Each row is a point on a tangle of strands that fork, close into loops and nearly touch. The rows are in no order.
In the rows, zero is written as 100.
Two points are linked if the straight distance between their rows is under 117. Some points are linked to none.
k364: 61, 72, 82, 104, 103, 89, 104, 108, 127, 96, 106, 73, 135, 95, 110, 78, 91, 130, 114, 60, 102, 82, 103, 73, 101, 73, 117, 124, 120, 65, 94, 99, 112, 122, 115
k164: 85, 46, 83, 105, 132, 117, 95, 120, 131, 124, 106, 43, 97, 111, 112, 45, 81, 73, 123, 121, 77, 111, 109, 117, 85, 83, 81, 168, 71, 114, 88, 42, 145, 131, 69
k294: 94, 85, 55, 78, 70, 135, 103, 112, 73, 99, 88, 73, 135, 124, 89, 137, 123, 156, 89, 49, 70, 69, 117, 72, 134, 76, 132, 101, 112, 54, 92, 80, 61, 95, 135
k553: 82, 115, 57, 134, 75, 63, 57, 99, 125, 91, 80, 118, 155, 74, 85, 116, 145, 142, 116, 71, 102, 85, 58, 132, 90, 105, 120, 95, 116, 69, 126, 77, 68, 134, 123
k307: 150, 125, 84, 124, 89, 113, 159, 87, 63, 105, 116, 87, 90, 110, 103, 64, 90, 66, 94, 132, 122, 121, 109, 86, 83, 110, 70, 98, 66, 109, 57, 119, 113, 76, 126
k327: 117, 150, 91, 129, 100, 85, 128, 92, 51, 76, 98, 136, 43, 112, 105, 65, 80, 84, 73, 128, 124, 149, 106, 72, 41, 118, 91, 67, 111, 76, 90, 138, 94, 41, 107
k821: 106, 98, 88, 100, 80, 106, 89, 103, 99, 128, 136, 78, 89, 76, 125, 68, 114, 38, 114, 99, 136, 85, 107, 77, 118, 88, 83, 66, 116, 109, 109, 136, 91, 95, 121
k158: 74, 91, 112, 138, 122, 84, 63, 115, 131, 98, 120, 109, 143, 59, 114, 107, 95, 85, 100, 142, 80, 70, 61, 158, 133, 88, 110, 101, 79, 130, 71, 82, 89, 126, 82
k938: 88, 134, 66, 142, 99, 58, 121, 104, 103, 99, 94, 79, 74, 134, 102, 64, 121, 103, 124, 114, 109, 107, 92, 82, 38, 130, 92, 109, 77, 114, 126, 115, 124, 100, 113
k852: 107, 78, 102, 160, 116, 106, 115, 106, 95, 116, 99, 74, 99, 81, 98, 47, 89, 109, 99, 141, 119, 109, 95, 137, 110, 99, 93, 123, 40, 129, 29, 110, 105, 108, 79
k418: 101, 66, 58, 150, 107, 98, 75, 134, 120, 158, 107, 49, 112, 132, 77, 55, 84, 82, 129, 134, 83, 98, 101, 130, 75, 83, 84, 169, 94, 124, 80, 79, 134, 127, 85
k10: 87, 32, 121, 92, 121, 128, 100, 113, 141, 97, 93, 38, 109, 93, 95, 76, 92, 72, 112, 93, 87, 87, 121, 94, 119, 85, 71, 148, 86, 93, 109, 10, 133, 142, 53
k656: 87, 89, 101, 133, 95, 69, 60, 126, 132, 113, 106, 85, 154, 66, 102, 117, 114, 106, 109, 107, 67, 67, 63, 139, 135, 103, 82, 114, 102, 96, 110, 67, 82, 142, 87
k370: 78, 79, 102, 110, 152, 107, 109, 107, 125, 33, 101, 91, 128, 89, 87, 105, 71, 101, 87, 120, 47, 62, 74, 75, 86, 117, 115, 136, 102, 97, 84, 63, 131, 117, 86
k3: 134, 108, 78, 80, 78, 91, 109, 105, 102, 113, 114, 95, 110, 106, 68, 135, 135, 72, 97, 99, 84, 66, 104, 102, 112, 134, 85, 100, 97, 105, 96, 79, 98, 80, 128
k752: 120, 117, 100, 54, 61, 99, 70, 93, 41, 128, 100, 140, 85, 100, 104, 140, 97, 111, 109, 76, 97, 138, 162, 126, 105, 67, 147, 77, 121, 85, 123, 129, 75, 76, 139
k727: 150, 106, 103, 108, 85, 80, 68, 96, 85, 125, 105, 86, 53, 86, 104, 114, 123, 115, 118, 102, 134, 149, 93, 128, 105, 113, 97, 55, 126, 74, 111, 116, 30, 75, 137
k600: 137, 101, 109, 86, 62, 87, 85, 75, 79, 113, 99, 69, 77, 65, 115, 137, 127, 96, 87, 104, 120, 131, 100, 112, 137, 128, 75, 59, 106, 92, 125, 104, 50, 91, 96
k653: 73, 109, 90, 114, 115, 100, 116, 84, 117, 65, 124, 107, 136, 76, 91, 75, 86, 87, 86, 113, 76, 52, 97, 79, 81, 111, 109, 107, 88, 118, 79, 89, 142, 105, 85
k296: 83, 68, 65, 99, 84, 161, 118, 114, 97, 100, 85, 76, 99, 119, 97, 94, 80, 161, 81, 83, 88, 88, 129, 65, 128, 67, 117, 159, 92, 100, 89, 119, 106, 114, 94
k990: 103, 123, 120, 108, 107, 56, 89, 89, 89, 102, 124, 119, 86, 69, 148, 93, 100, 49, 123, 107, 116, 128, 100, 102, 121, 114, 95, 68, 79, 98, 55, 121, 86, 79, 98
k764: 93, 99, 69, 105, 96, 96, 75, 106, 127, 89, 84, 101, 107, 93, 75, 78, 96, 137, 125, 97, 115, 95, 74, 121, 42, 88, 120, 89, 127, 110, 135, 122, 113, 126, 133
k931: 97, 95, 89, 102, 86, 114, 87, 128, 102, 107, 94, 60, 122, 103, 84, 153, 116, 151, 100, 104, 59, 78, 89, 111, 131, 86, 121, 140, 84, 99, 95, 87, 79, 113, 92
k540: 105, 123, 64, 137, 98, 89, 105, 107, 118, 89, 99, 101, 111, 131, 103, 109, 96, 125, 81, 104, 94, 64, 116, 97, 97, 96, 122, 132, 72, 143, 92, 139, 135, 113, 122
k196: 85, 122, 96, 74, 79, 167, 164, 114, 101, 95, 78, 105, 107, 168, 119, 71, 77, 87, 96, 88, 102, 72, 128, 72, 87, 74, 36, 109, 97, 107, 111, 96, 123, 108, 107
k338: 109, 85, 120, 87, 88, 111, 114, 88, 93, 88, 88, 48, 110, 106, 76, 139, 117, 95, 120, 97, 95, 89, 91, 104, 93, 120, 52, 110, 85, 110, 131, 39, 112, 105, 87
k264: 151, 70, 121, 118, 114, 126, 120, 100, 101, 102, 94, 91, 63, 79, 77, 79, 65, 92, 88, 129, 135, 133, 80, 129, 96, 92, 80, 90, 87, 107, 48, 112, 79, 81, 81
k892: 122, 136, 123, 90, 95, 61, 80, 72, 80, 108, 131, 162, 78, 74, 132, 109, 84, 64, 110, 92, 105, 149, 133, 113, 127, 86, 124, 69, 111, 96, 88, 120, 69, 79, 111
k615: 106, 72, 97, 142, 89, 90, 60, 117, 138, 146, 111, 48, 159, 59, 110, 99, 112, 80, 131, 138, 52, 98, 91, 144, 123, 99, 88, 140, 87, 107, 100, 64, 83, 133, 102
k332: 66, 99, 69, 85, 103, 81, 114, 106, 125, 60, 98, 84, 104, 100, 94, 87, 88, 101, 130, 61, 98, 74, 73, 63, 73, 72, 102, 96, 125, 73, 132, 87, 101, 107, 106
k738: 74, 102, 155, 61, 148, 130, 110, 100, 76, 50, 59, 147, 74, 119, 101, 133, 71, 96, 70, 87, 108, 124, 91, 95, 121, 75, 103, 90, 103, 113, 116, 82, 109, 107, 28
k837: 104, 91, 135, 87, 109, 87, 73, 107, 102, 132, 86, 112, 68, 122, 120, 119, 107, 137, 105, 87, 109, 136, 108, 129, 108, 72, 122, 88, 116, 88, 125, 113, 75, 63, 102
k396: 115, 68, 65, 119, 81, 113, 99, 123, 107, 161, 101, 40, 100, 135, 86, 82, 106, 131, 119, 121, 80, 96, 119, 120, 101, 108, 92, 175, 83, 122, 91, 66, 112, 111, 87
k665: 95, 73, 78, 142, 99, 82, 39, 94, 160, 123, 117, 121, 154, 35, 81, 50, 109, 64, 115, 99, 101, 68, 72, 124, 96, 101, 107, 118, 109, 116, 107, 115, 95, 119, 144
k983: 133, 89, 94, 110, 118, 83, 104, 110, 127, 114, 80, 96, 110, 114, 84, 117, 114, 115, 83, 135, 83, 99, 57, 138, 109, 144, 85, 129, 73, 118, 88, 79, 98, 94, 110
k186: 71, 86, 148, 27, 83, 157, 88, 102, 59, 103, 78, 118, 124, 96, 108, 144, 90, 130, 79, 64, 95, 118, 137, 68, 158, 91, 98, 94, 131, 60, 96, 101, 74, 86, 82
k197: 100, 103, 144, 45, 103, 160, 142, 104, 78, 97, 54, 145, 56, 142, 81, 125, 104, 121, 74, 78, 121, 116, 116, 94, 110, 92, 83, 74, 87, 91, 112, 93, 83, 59, 76
k980: 111, 120, 113, 39, 71, 129, 142, 89, 79, 113, 86, 112, 107, 137, 120, 92, 105, 106, 91, 74, 123, 98, 129, 95, 107, 89, 66, 59, 111, 96, 119, 122, 91, 80, 116
k834: 109, 99, 147, 47, 79, 129, 114, 79, 81, 99, 61, 88, 74, 120, 94, 151, 121, 120, 80, 76, 130, 117, 116, 98, 125, 109, 72, 72, 94, 98, 125, 76, 72, 88, 82
k274: 89, 81, 87, 77, 90, 141, 122, 133, 101, 86, 97, 87, 132, 105, 98, 134, 91, 112, 91, 49, 67, 66, 103, 49, 157, 67, 123, 125, 113, 56, 76, 81, 76, 87, 101
k448: 87, 99, 114, 67, 76, 117, 98, 121, 70, 109, 75, 76, 97, 136, 100, 175, 125, 137, 85, 91, 78, 111, 114, 103, 132, 98, 128, 137, 90, 108, 97, 98, 70, 74, 98
k413: 135, 102, 107, 74, 97, 112, 117, 83, 94, 121, 87, 113, 52, 113, 115, 90, 108, 110, 79, 84, 153, 129, 130, 105, 106, 84, 92, 52, 104, 94, 110, 141, 102, 62, 121
k630: 126, 96, 137, 103, 135, 97, 107, 123, 73, 125, 84, 101, 42, 137, 114, 114, 99, 103, 82, 105, 115, 152, 86, 125, 101, 84, 112, 86, 92, 91, 81, 123, 85, 32, 86
k351: 84, 133, 159, 61, 125, 136, 125, 100, 92, 71, 42, 138, 48, 151, 97, 129, 74, 104, 68, 88, 107, 135, 106, 96, 81, 81, 77, 74, 97, 107, 147, 88, 108, 62, 63
k578: 89, 145, 104, 48, 82, 82, 99, 90, 46, 129, 100, 184, 76, 141, 100, 115, 92, 108, 113, 71, 122, 123, 167, 111, 79, 62, 151, 73, 119, 96, 135, 130, 93, 64, 132
k15: 116, 125, 58, 162, 90, 80, 113, 80, 93, 106, 129, 85, 86, 102, 117, 50, 91, 73, 106, 132, 143, 109, 119, 77, 86, 106, 77, 110, 75, 123, 67, 147, 131, 107, 128
k260: 86, 108, 104, 65, 54, 95, 59, 85, 68, 144, 85, 123, 99, 82, 118, 130, 100, 160, 109, 61, 73, 125, 143, 127, 137, 78, 148, 89, 98, 86, 119, 133, 64, 85, 116
k190: 143, 101, 84, 94, 80, 116, 93, 91, 48, 134, 95, 93, 53, 111, 105, 114, 128, 114, 79, 102, 138, 150, 132, 115, 98, 96, 102, 46, 110, 86, 91, 121, 54, 53, 152
k109: 81, 136, 92, 64, 74, 84, 93, 95, 68, 65, 92, 141, 88, 103, 99, 112, 97, 101, 117, 59, 134, 102, 117, 102, 85, 59, 96, 75, 147, 88, 159, 113, 69, 119, 101
k629: 121, 105, 105, 124, 129, 107, 127, 87, 97, 88, 94, 116, 70, 119, 133, 99, 93, 123, 63, 115, 115, 122, 118, 109, 86, 111, 112, 91, 79, 125, 77, 141, 129, 71, 108
k763: 69, 77, 50, 118, 106, 108, 123, 106, 129, 102, 86, 71, 120, 121, 115, 67, 84, 150, 92, 72, 93, 82, 122, 80, 102, 74, 114, 158, 76, 83, 79, 90, 138, 130, 93
k952: 104, 84, 91, 106, 82, 113, 133, 106, 89, 133, 121, 34, 80, 128, 106, 63, 98, 49, 133, 103, 99, 102, 116, 93, 91, 84, 60, 135, 71, 109, 105, 80, 127, 113, 79
k136: 80, 122, 82, 161, 119, 77, 94, 114, 117, 95, 114, 122, 108, 109, 104, 81, 81, 128, 87, 138, 79, 94, 95, 108, 65, 105, 130, 112, 89, 128, 92, 153, 120, 111, 104
k191: 96, 48, 122, 94, 121, 94, 98, 105, 149, 93, 94, 41, 132, 96, 69, 127, 111, 82, 129, 80, 76, 86, 90, 79, 106, 117, 59, 132, 106, 86, 128, 24, 127, 126, 87
k163: 98, 140, 83, 139, 119, 53, 71, 104, 116, 84, 120, 132, 96, 83, 120, 81, 80, 87, 97, 155, 78, 102, 73, 108, 38, 134, 133, 88, 127, 116, 119, 153, 108, 114, 114
k114: 93, 72, 51, 96, 56, 118, 102, 130, 88, 139, 89, 46, 122, 145, 76, 102, 124, 159, 102, 96, 58, 66, 111, 106, 120, 97, 122, 168, 99, 89, 97, 75, 89, 103, 108
k585: 97, 97, 87, 106, 83, 53, 61, 96, 136, 125, 90, 155, 154, 50, 79, 96, 107, 144, 111, 83, 101, 105, 56, 146, 116, 99, 115, 95, 130, 86, 131, 119, 69, 117, 128
k594: 92, 75, 134, 78, 72, 94, 80, 69, 98, 132, 97, 73, 129, 44, 138, 111, 109, 132, 92, 109, 78, 99, 122, 84, 153, 119, 121, 105, 95, 92, 96, 104, 73, 103, 88
k220: 109, 84, 115, 90, 91, 118, 120, 95, 100, 109, 104, 57, 69, 106, 130, 94, 100, 93, 111, 109, 101, 114, 101, 112, 89, 81, 77, 104, 78, 102, 96, 113, 103, 96, 92
k127: 85, 137, 99, 69, 85, 94, 99, 92, 92, 72, 104, 142, 95, 103, 71, 94, 100, 52, 118, 63, 139, 97, 91, 72, 105, 102, 80, 62, 162, 90, 163, 102, 90, 119, 105
k323: 61, 95, 155, 98, 162, 116, 125, 82, 77, 49, 80, 114, 80, 106, 117, 107, 71, 110, 72, 146, 90, 112, 83, 100, 75, 132, 122, 106, 76, 122, 82, 86, 112, 104, 35
k788: 107, 119, 128, 89, 106, 100, 145, 83, 104, 66, 102, 90, 58, 114, 123, 88, 91, 59, 108, 105, 119, 110, 91, 86, 71, 110, 50, 82, 91, 103, 112, 103, 117, 95, 92
k995: 104, 66, 156, 80, 107, 113, 77, 98, 117, 95, 124, 78, 119, 52, 92, 164, 113, 87, 121, 88, 83, 113, 85, 94, 144, 123, 78, 86, 116, 86, 93, 58, 99, 104, 64
k458: 88, 78, 161, 53, 119, 104, 81, 80, 89, 94, 90, 151, 104, 77, 109, 124, 66, 128, 84, 77, 110, 128, 106, 121, 139, 87, 142, 97, 106, 111, 73, 93, 95, 97, 62
k677: 72, 103, 135, 124, 138, 53, 79, 93, 96, 94, 122, 122, 105, 83, 118, 76, 89, 104, 122, 145, 105, 113, 53, 125, 62, 106, 122, 76, 91, 101, 63, 121, 110, 92, 75
k903: 77, 115, 162, 73, 150, 101, 124, 93, 67, 61, 86, 138, 67, 127, 117, 122, 85, 84, 73, 116, 118, 135, 70, 108, 90, 108, 99, 82, 84, 92, 84, 89, 113, 78, 38
k32: 83, 101, 98, 73, 101, 119, 113, 117, 131, 90, 97, 111, 83, 133, 103, 73, 98, 81, 105, 72, 116, 69, 87, 57, 74, 68, 74, 63, 132, 96, 128, 115, 114, 101, 98
k787: 104, 116, 122, 124, 100, 57, 84, 96, 97, 129, 123, 127, 91, 89, 106, 74, 92, 100, 133, 102, 129, 140, 74, 135, 88, 103, 120, 75, 91, 89, 58, 131, 97, 75, 100
k165: 117, 98, 89, 97, 77, 106, 75, 96, 130, 109, 106, 85, 128, 59, 74, 108, 120, 100, 111, 93, 86, 85, 92, 108, 105, 109, 109, 100, 104, 109, 95, 96, 100, 104, 136
k770: 108, 145, 32, 125, 75, 93, 111, 85, 99, 94, 109, 113, 115, 111, 91, 100, 126, 108, 74, 83, 104, 49, 131, 85, 96, 105, 103, 96, 99, 126, 111, 126, 114, 117, 163
k249: 110, 103, 121, 55, 75, 107, 113, 82, 84, 97, 102, 100, 97, 87, 108, 145, 112, 81, 113, 81, 111, 107, 117, 91, 124, 105, 68, 52, 127, 87, 123, 93, 93, 90, 102
k832: 101, 56, 113, 127, 149, 112, 72, 117, 123, 94, 115, 86, 139, 69, 108, 98, 106, 86, 102, 123, 50, 62, 90, 116, 147, 113, 131, 129, 80, 121, 56, 52, 101, 125, 86
k27: 94, 121, 94, 96, 105, 88, 118, 97, 103, 67, 103, 116, 84, 97, 57, 108, 112, 67, 98, 90, 109, 84, 83, 70, 57, 131, 70, 66, 136, 109, 161, 93, 101, 117, 98
k461: 71, 70, 150, 77, 149, 121, 78, 103, 106, 85, 94, 133, 106, 72, 125, 101, 79, 121, 86, 105, 85, 102, 75, 106, 143, 98, 151, 120, 83, 119, 49, 91, 94, 109, 61
k824: 62, 142, 73, 128, 98, 41, 62, 121, 125, 92, 115, 136, 108, 99, 89, 86, 107, 111, 127, 115, 90, 107, 57, 90, 41, 130, 124, 90, 139, 89, 138, 126, 80, 117, 98
k234: 144, 48, 134, 138, 139, 149, 109, 105, 85, 91, 102, 72, 73, 87, 106, 78, 99, 95, 90, 144, 103, 134, 66, 125, 118, 119, 93, 123, 66, 113, 32, 72, 75, 76, 74
k998: 78, 131, 55, 121, 59, 76, 59, 106, 110, 85, 110, 122, 101, 87, 83, 89, 126, 105, 136, 82, 128, 113, 85, 101, 45, 107, 129, 101, 120, 104, 125, 136, 77, 131, 132
k844: 100, 74, 175, 63, 112, 146, 141, 100, 89, 83, 96, 92, 75, 119, 133, 136, 96, 68, 106, 93, 87, 130, 99, 77, 122, 109, 90, 93, 83, 92, 84, 79, 105, 82, 59
k784: 71, 105, 115, 103, 124, 73, 112, 93, 112, 77, 102, 118, 59, 96, 81, 77, 79, 65, 102, 130, 88, 103, 67, 79, 23, 122, 83, 63, 128, 96, 149, 111, 111, 110, 69
k959: 133, 73, 96, 84, 66, 118, 114, 92, 93, 111, 100, 33, 104, 102, 94, 133, 114, 101, 119, 96, 63, 93, 142, 92, 137, 130, 64, 141, 91, 104, 123, 40, 99, 111, 76
k281: 136, 70, 93, 122, 97, 91, 98, 105, 117, 125, 111, 40, 123, 77, 87, 104, 111, 87, 84, 117, 63, 89, 113, 127, 132, 112, 65, 145, 74, 119, 104, 44, 94, 125, 87
k387: 140, 98, 95, 132, 110, 94, 125, 90, 89, 82, 103, 76, 80, 76, 98, 59, 84, 78, 94, 137, 137, 130, 67, 101, 66, 105, 83, 96, 76, 86, 37, 99, 108, 70, 112
k483: 89, 126, 109, 116, 96, 76, 118, 109, 98, 80, 84, 83, 40, 144, 100, 89, 107, 68, 109, 126, 100, 120, 67, 93, 25, 112, 68, 80, 97, 92, 137, 104, 115, 90, 88
k735: 85, 73, 120, 109, 144, 135, 98, 117, 119, 102, 113, 94, 117, 92, 119, 90, 93, 105, 78, 124, 78, 71, 96, 106, 135, 106, 140, 136, 65, 140, 33, 107, 111, 115, 85
k54: 128, 113, 105, 115, 133, 74, 105, 88, 106, 85, 119, 128, 62, 87, 113, 65, 80, 55, 85, 127, 138, 114, 85, 99, 70, 110, 103, 51, 128, 102, 99, 124, 122, 86, 113
k712: 104, 113, 134, 103, 148, 85, 108, 107, 66, 86, 114, 114, 55, 129, 133, 129, 89, 64, 82, 119, 107, 122, 89, 125, 102, 87, 100, 67, 86, 116, 80, 105, 96, 59, 66
k828: 100, 107, 66, 87, 63, 127, 129, 106, 93, 105, 108, 57, 107, 127, 96, 64, 90, 74, 112, 92, 105, 73, 121, 74, 90, 66, 50, 127, 104, 97, 102, 105, 125, 120, 108
k317: 104, 111, 54, 153, 91, 66, 63, 106, 148, 140, 119, 86, 132, 83, 99, 48, 115, 84, 117, 116, 121, 84, 100, 110, 83, 119, 96, 127, 102, 121, 119, 110, 103, 138, 138
k5: 100, 79, 68, 145, 108, 101, 74, 107, 167, 125, 114, 92, 165, 54, 58, 64, 96, 95, 93, 113, 68, 54, 79, 119, 105, 97, 97, 141, 86, 116, 83, 81, 120, 131, 124
k212: 73, 82, 97, 55, 81, 127, 100, 106, 60, 89, 89, 120, 142, 88, 101, 130, 78, 122, 88, 42, 83, 90, 113, 60, 169, 65, 115, 77, 131, 35, 93, 91, 54, 88, 88
k556: 91, 91, 83, 103, 107, 106, 80, 110, 123, 115, 117, 85, 87, 113, 93, 52, 94, 52, 112, 107, 135, 71, 87, 77, 74, 85, 90, 83, 109, 113, 113, 122, 124, 111, 120
k64: 92, 122, 94, 74, 96, 117, 114, 115, 76, 82, 67, 104, 85, 149, 84, 155, 126, 147, 60, 81, 89, 97, 122, 93, 90, 83, 119, 134, 95, 106, 117, 106, 107, 72, 116
k400: 126, 68, 154, 102, 122, 142, 128, 104, 64, 91, 93, 73, 67, 107, 118, 115, 99, 60, 100, 134, 97, 136, 83, 102, 137, 127, 78, 104, 65, 101, 68, 69, 84, 71, 54
k645: 109, 90, 116, 99, 112, 64, 123, 87, 120, 89, 107, 57, 100, 93, 70, 92, 109, 63, 102, 116, 90, 88, 93, 90, 62, 153, 61, 115, 80, 104, 114, 40, 137, 100, 77
k816: 83, 147, 87, 93, 88, 74, 99, 102, 84, 124, 93, 148, 64, 132, 99, 102, 100, 134, 121, 73, 127, 132, 141, 100, 64, 83, 149, 72, 114, 104, 117, 163, 105, 76, 136
k59: 78, 149, 70, 78, 84, 92, 107, 101, 88, 69, 94, 139, 89, 123, 86, 89, 89, 127, 99, 81, 124, 109, 111, 94, 67, 68, 113, 89, 113, 101, 127, 139, 102, 92, 104
k215: 94, 103, 55, 133, 53, 78, 68, 107, 106, 120, 82, 86, 140, 115, 94, 131, 165, 168, 108, 71, 87, 67, 94, 112, 85, 107, 143, 93, 92, 81, 105, 85, 81, 141, 138
k326: 99, 95, 125, 93, 141, 95, 108, 100, 123, 84, 103, 108, 82, 107, 98, 100, 93, 103, 88, 109, 105, 71, 68, 108, 100, 93, 94, 95, 109, 110, 118, 84, 102, 102, 66
k896: 95, 112, 116, 91, 56, 88, 57, 84, 96, 148, 95, 95, 123, 69, 124, 132, 121, 143, 102, 91, 59, 113, 109, 117, 155, 104, 136, 103, 72, 87, 85, 137, 71, 111, 105
k496: 110, 101, 124, 78, 79, 101, 61, 100, 92, 115, 107, 93, 141, 80, 81, 170, 127, 95, 108, 73, 66, 89, 86, 91, 153, 107, 97, 92, 108, 70, 104, 72, 87, 98, 79
k394: 105, 89, 136, 88, 109, 78, 67, 87, 99, 106, 98, 137, 117, 43, 114, 117, 89, 119, 103, 107, 100, 125, 89, 148, 141, 96, 122, 88, 107, 97, 93, 101, 84, 111, 73
k619: 97, 71, 171, 61, 130, 121, 95, 88, 113, 66, 97, 100, 90, 91, 107, 147, 85, 75, 127, 86, 103, 114, 89, 82, 136, 105, 71, 74, 109, 97, 93, 78, 122, 115, 57
k237: 140, 128, 111, 99, 115, 32, 68, 65, 78, 88, 104, 182, 65, 62, 100, 92, 72, 48, 105, 107, 128, 146, 100, 116, 106, 116, 126, 69, 125, 98, 114, 103, 82, 92, 110
k198: 102, 124, 71, 140, 75, 50, 101, 95, 122, 122, 106, 80, 108, 97, 111, 75, 137, 107, 116, 104, 114, 96, 93, 106, 85, 130, 91, 107, 67, 124, 97, 105, 95, 102, 123
k243: 74, 126, 105, 79, 116, 122, 147, 102, 91, 85, 121, 128, 129, 128, 111, 67, 87, 72, 101, 113, 86, 60, 107, 77, 83, 97, 82, 98, 92, 114, 74, 109, 142, 104, 85
k9: 83, 90, 76, 86, 88, 151, 132, 105, 98, 126, 79, 89, 85, 161, 100, 115, 125, 161, 85, 79, 97, 90, 135, 83, 117, 87, 125, 137, 74, 124, 92, 126, 109, 85, 118
k944: 84, 122, 100, 70, 105, 120, 154, 102, 98, 68, 101, 116, 146, 125, 104, 84, 81, 94, 94, 84, 86, 60, 126, 54, 114, 101, 52, 111, 111, 96, 110, 74, 123, 109, 94
k353: 96, 94, 46, 163, 107, 88, 88, 75, 124, 115, 121, 92, 114, 81, 102, 36, 74, 69, 97, 147, 128, 77, 122, 83, 77, 107, 79, 137, 71, 134, 83, 135, 162, 137, 114
k929: 117, 78, 100, 70, 62, 171, 121, 105, 72, 87, 103, 65, 119, 116, 87, 148, 114, 110, 110, 74, 75, 64, 141, 72, 118, 96, 59, 91, 125, 77, 125, 53, 82, 123, 121
k245: 107, 133, 81, 105, 114, 81, 127, 76, 96, 84, 102, 152, 51, 103, 100, 31, 79, 70, 85, 134, 144, 125, 100, 57, 41, 125, 79, 50, 132, 86, 100, 155, 103, 90, 116
k571: 118, 88, 102, 83, 89, 68, 62, 93, 111, 141, 112, 101, 119, 44, 97, 113, 111, 113, 121, 93, 106, 120, 71, 135, 118, 111, 116, 82, 118, 93, 106, 118, 77, 99, 116
k819: 107, 108, 73, 96, 113, 95, 80, 88, 133, 89, 119, 138, 121, 60, 69, 113, 101, 91, 88, 64, 93, 75, 79, 91, 126, 81, 113, 85, 125, 94, 118, 103, 95, 104, 124
k419: 86, 62, 62, 160, 114, 98, 65, 98, 136, 113, 110, 86, 142, 55, 80, 44, 76, 56, 93, 130, 102, 61, 119, 108, 87, 95, 100, 134, 74, 128, 65, 80, 145, 142, 109
k334: 119, 88, 67, 70, 52, 156, 100, 117, 69, 96, 94, 74, 103, 128, 76, 140, 131, 127, 88, 68, 95, 61, 129, 89, 94, 81, 108, 95, 114, 95, 107, 90, 97, 99, 140
k830: 125, 134, 85, 138, 93, 97, 148, 96, 65, 80, 83, 104, 49, 141, 95, 73, 115, 122, 77, 109, 143, 147, 95, 93, 66, 113, 92, 86, 73, 79, 72, 137, 105, 23, 120
k923: 105, 136, 48, 102, 91, 104, 98, 88, 116, 79, 117, 150, 146, 71, 80, 76, 109, 90, 68, 79, 100, 56, 111, 77, 115, 102, 113, 94, 132, 104, 114, 129, 114, 121, 145
k864: 91, 93, 33, 134, 73, 103, 92, 120, 95, 88, 91, 66, 140, 106, 85, 121, 126, 130, 97, 56, 74, 54, 107, 82, 110, 98, 149, 112, 108, 54, 102, 64, 74, 124, 135
k58: 121, 125, 120, 74, 130, 55, 98, 92, 88, 75, 124, 168, 80, 91, 97, 105, 68, 52, 94, 90, 108, 110, 107, 84, 80, 113, 107, 68, 147, 92, 126, 114, 116, 90, 106
k762: 57, 111, 127, 112, 144, 62, 100, 82, 81, 50, 104, 127, 95, 94, 118, 92, 67, 103, 82, 151, 74, 97, 72, 124, 47, 120, 130, 79, 104, 100, 92, 110, 120, 103, 45

A fork is a point with three links, a tip a point with one. Leave the first point through the second and follow the links. Name the first fork or tip that comes.
k317 / k665: k496
k281 / k615: k571
k896 / k260: k483
k764 / k998: k165

How many points has the smallest loop of links through each point below? Write none if it is on no loop.
k237: none
k727: 6
k394: none
k59: none

Name the points in between on the shortest way along the links from the first point to the second, in order.
k196 / k109: k828 k952 k220 k788 k483 k784 k27 k127
k656 / k998: k158 k832 k735 k461 k458 k394 k571 k165 k819 k923 k770 k540 k136 k163 k824
k220 / k496: k788 k483 k938 k198 k317 k665 k5 k419 k353 k15 k307 k387 k264 k234 k400 k844 k619 k995
k735 / k32: k832 k158 k656 k615 k281 k959 k338 k191 k10 k164 k418 k396 k114 k931 k448 k64 k9 k296 k763 k364 k332
k677 / k830: k787 k990 k892 k237 k58 k54 k245 k327
